Each scene shows the same named points in several views. A view is turned or mirrored, and shifted as a whole, has a little noise and may leave points out.

Scene 1
View 1
vuni: [  6  12  12  11  14  13  10  14  10 -19  12   2 -17   6 -25  41  -5  -2
  22 -17]
Fifep: [ 16   1  20   1  20  16 -12   4  27 -35  25  21 -21 -23 -32   9 -10 -23
   2 -36]
zaso: [  1 -19  12   9  49   4   8  11   0  -8  25   3   0  12 -20 -14 -21  -1
  36  -6]
Pav: [  7 -40   6  25  70  10 -25  -8  27 -47   5 -42  -7   6 -28   3 -38 -23
  37 -32]
Lazad: [ 13   0   7   3  31  14 -11  12  10 -14  25  21   4  -6 -21  17 -13 -14
  11 -18]
luni: [ 22  12  18   4  55   7 -19  -6  34 -38  18  11  -3   3 -31  22   4 -19
   3  -5]
rira: [ 23 -22  15  29  62  10 -28  -8  33 -69  -1 -39 -22  -3 -38  28 -23 -19
  11 -29]
lik: [ 22 -24  11   2  -2  27 -10  30  -8 -23  31  29  -4 -38 -23   1 -31 -17
 -10 -48]
zin: [ 33  24  32  -6   8  10   6  16   9 -34  29  39 -24 -28 -34  14  14  -8
 -17 -17]
fibik: [  0  11   0   7   6  21   1  16   9  -5  18  17  -4   2 -19  47 -13 -10
  22 -21]
nor: [ 29   0  30  10  64  -3   2   3  16 -42  21   1 -13   1 -33  -1   6  -1
   2   4]
zived: [  2  19  27   0  41  -2  15 -10  33 -18  26  10 -25  14 -27   2  10  -8
  36  -2]
Gigo: [ -2  33  15 -25  26   6   3  -2  30  17  46  65   9   2 -18  -5  11 -19
  23  -2]
nim: [ 38  59  17 -25 -11  13   1  45 -16   9  48 101  24 -24 -23  50  33   0
 -41  13]
dod: [  3  18  17  -7   0   9  25  21  -5   5  34  41  -8  -7 -19  10   1   2
  18  -6]
Vava: [  4 -12  13   0  51   2   8  11   1   0  36  22   8   8 -20 -19 -11  -4
  30   0]
tili: [ 31  20  18  -3  17  15 -10  19   8 -28  27  39  -2 -20 -29  28   6 -10
 -21 -15]
lenu: [  1  -7  -2  19  64   9 -25 -10  35 -30   5 -25   6  27 -24  38 -21 -21
  36 -12]
Relif: [ 26  21  18   4  56   4 -17  -2  28 -37  18  16   1   3 -32  32  10 -16
  -4   2]
View 2
lenu: [ -6  25  37 -24  45  26 -40  17 -31   0  23  -8  46 -19 -36  24  -9  47
   2  19]
luni: [ -1   6  31 -10  25  22 -23  12 -14 -12  16  -3  32   3   6   6 -16  68
  12   2]
nor: [ -8 -16  30 -20  19   7 -30  19 -12   3  13  13  11   9  -7   3 -13  62
  26 -18]
zin: [ -6 -16  36 -20  -8   7   7  -7  13 -22  18  22  14   8  46 -24 -17  57
   1  -2]
zived: [-25   4  46  -9  21  20 -29  28 -12   5  24  26  31   8   6 -21 -13  35
  36  22]
dod: [ -9   6  48 -27  -5  -6  -4   3  -5 -16  44  41  31   0  32 -29 -17   4
  10   0]
lik: [-18  -7  34 -61 -26   0   2 -18  12 -30  24   3  20 -22  12  -7 -44  20
 -33 -13]
rira: [-25 -17  28 -36  29  40 -31  15  -3   5 -14 -27  10 -16 -46  32  -9  94
  -5   2]
Relif: [  8   6  29  -4  28  17 -20   8 -16 -16  16   3  31   6  13   8 -12  70
  11  -1]
fibik: [ -2  21  46 -29  13  11  -2  -4 -10 -20  35  22  43 -22  10  -7  -1  16
 -17  19]
Vava: [-14  10  37 -32   8  -6 -36  21 -24  -3  40  24  30   2  -3  -9 -42  12
  28 -16]
Pav: [-27   2  37 -46  26  24 -43  20 -16   7  10 -14  23 -21 -51  21 -26  47
   3   1]
Gigo: [ -4  25  40  -6   0   8 -22  13 -16 -25  46  24  58  18  52 -35 -51  19
  27  18]
Fifep: [-22  -5  35 -34  -4  24 -10  -2   8 -17  15   0  26  -7  15 -10 -31  49
  -8  12]
vuni: [ -2   6  45 -25  23  14   0  -1  -6 -11  22  26  27 -20   2  -1  25  30
 -17  15]
Lazad: [ -3  11  35 -31   8   7 -15   2 -11 -18  29   7  37 -10   7  -1 -29  31
  -3  -3]
nim: [ 47   8  30   7 -10 -26  32 -29  -2 -58  48  45  37  22 105 -29 -14  33
 -10 -23]
View 3
nor: [-50  14   5  17  15   6 -34 -26  25  35  -5 -12 -34 -15  -7 -41  44 -22
 -17  13]
zaso: [-64  -4   4  32  -5  13 -47 -25  18  24  -1  -8 -16   4   2  -5  26   0
   3  -8]
rira: [-60  46  39  35  35 -13 -42 -49  48  14   0 -15  -7 -38  -4 -47  74 -12
  18   6]
zin: [-10  17  27  -6  -4  23 -26 -12  -1   5   7 -21 -25 -18 -12 -69   6 -20
 -26  25]
lenu: [-57  37  -3  47  26  -3 -48 -35  25  32 -18 -19   0 -31   9 -36  48   3
  45 -20]
nim: [ 30  12 -24 -50 -26  23  -3  22 -43  31   4 -34 -20 -29   3 -75 -48  11
 -30  25]
Pav: [-72  20  26  46  17 -10 -52 -44  46  15   2 -11  -5 -20   3 -24  62  -3
  22  -3]
tili: [-13  18  12 -11  -5   5 -24  -9   1  14   7 -28 -18 -31  -3 -63   5  -3
 -12  22]
zived: [-39   8  -3  41  15  38 -49 -25   6  23 -17 -16 -29  -1  -9 -47  19 -35
   2 -12]
Vava: [-59 -18  -9  26 -11  16 -46 -19  14  27  -2 -12 -22   0   3 -19  13  -3
  -2  -4]
vuni: [-18  56  24  16  22  22 -29 -26 -11  14  -5 -19   1 -11  10 -31  22  -2
   8  -4]
dod: [-25 -10  -4  15 -18  34 -41  -6 -16  13   0 -17 -17   9   2 -24 -19  -2
  -6  -6]
Gigo: [-23 -26 -26  21 -19  35 -50  -3  -9  21 -11 -26 -22 -11  -9 -66 -25 -14
   7 -11]
Lazad: [-35   8  10  18  -9   7 -39 -20   9  13   3 -21  -5 -20   2 -42  11   7
   9   0]
luni: [-38  20   1  23  18   3 -38 -25  23  33 -13 -24 -20 -36  -5 -69  34 -15
  10   3]
Relif: [-33  28  -8  13  19   4 -31 -17  15  37 -12 -25 -25 -39  -5 -67  32 -10
   5   6]
View 4
luni: [-38 -40 -10  16 -18 -18  -3 -33 -16  17   9 -48  24 -14 -27  12  -7 -23
   3  12]
lenu: [-31 -25 -27  25   1  -1  29 -53 -11  31   7 -55   8 -17 -51  20  -2 -42
 -23  -7]
Relif: [-41 -46  -5  13 -18 -28  -9 -32 -13  17   3 -46  29 -10 -32  14   1 -17
   0  18]
vuni: [ -9 -15 -11   9  -6 -10   3 -38 -19  -4  19 -43  66  12 -46  36  16 -18
 -27   5]
nim: [-36 -23  58   8 -36 -75 -68  -4 -32  -6  -2 -16  69  39  -8  32  39  58
 -25  21]
rira: [-21 -30 -44  23  -5   7  28 -45  -1  15  45 -49  31 -33 -54  -1 -15 -51
  14  15]
zaso: [-38  -3 -24  14  -8 -14  41 -51 -32  14  39 -59  26 -16   2  26   3 -26
 -24 -30]
zived: [-33 -31 -20   2 -16 -12   4 -36 -41   6   0 -61  36  -8  13  34 -10 -31
 -20 -13]
Pav: [-30 -10 -37  26  -3  -2  41 -52 -11  23  47 -56  14 -31 -32   7  -9 -42
  -2 -12]
fibik: [ -7   4   0  20  -5 -18  -1 -32 -29   5  12 -37  44  17 -37  34  13  -8
 -37 -12]
lik: [ -6  33   7  32 -15 -32  -7 -22 -25  -4  71 -21  43   0 -16   7   8  12
   1 -11]
Gigo: [-36 -13  17  16 -20 -43 -29 -19 -53  14 -19 -40  10  11  26  34  -5   5
 -30 -26]
Vava: [-49  -8  -4  15 -18 -36  21 -45 -37  17  27 -56  18 -10  17  25  10  -3
 -27 -30]
dod: [-23   1   8   5 -18 -37  -9 -30 -45  -5  19 -41  56  15  14  42  19   9
 -33 -19]
zin: [-16 -21   6   4 -28 -33 -33 -13 -29 -13  29 -32  62   3   3  20   1   1
   6  15]
nor: [-50 -44 -18   1 -22 -24  13 -40 -15   9  32 -57  43 -21  -1  13   2 -20
   4   7]
Lazad: [-27  -1   1  23 -13 -28   1 -33 -25  13  28 -39  26  -3 -20  19   6  -5
 -15 -10]
Fifep: [ -8   0 -10  19 -15 -14 -12 -21 -28  -1  36 -34  37  -6 -14  12 -14 -17
   6   1]
tili: [-26 -19  12  14 -22 -39 -27 -19 -21  -2  28 -32  50   6 -21  13  10  10
   0  15]

In a view up to two points have been moved. Name them for each view, in the order of its rows, or write -.
view 1: vuni, Pav
view 2: rira
view 3: dod
view 4: zaso
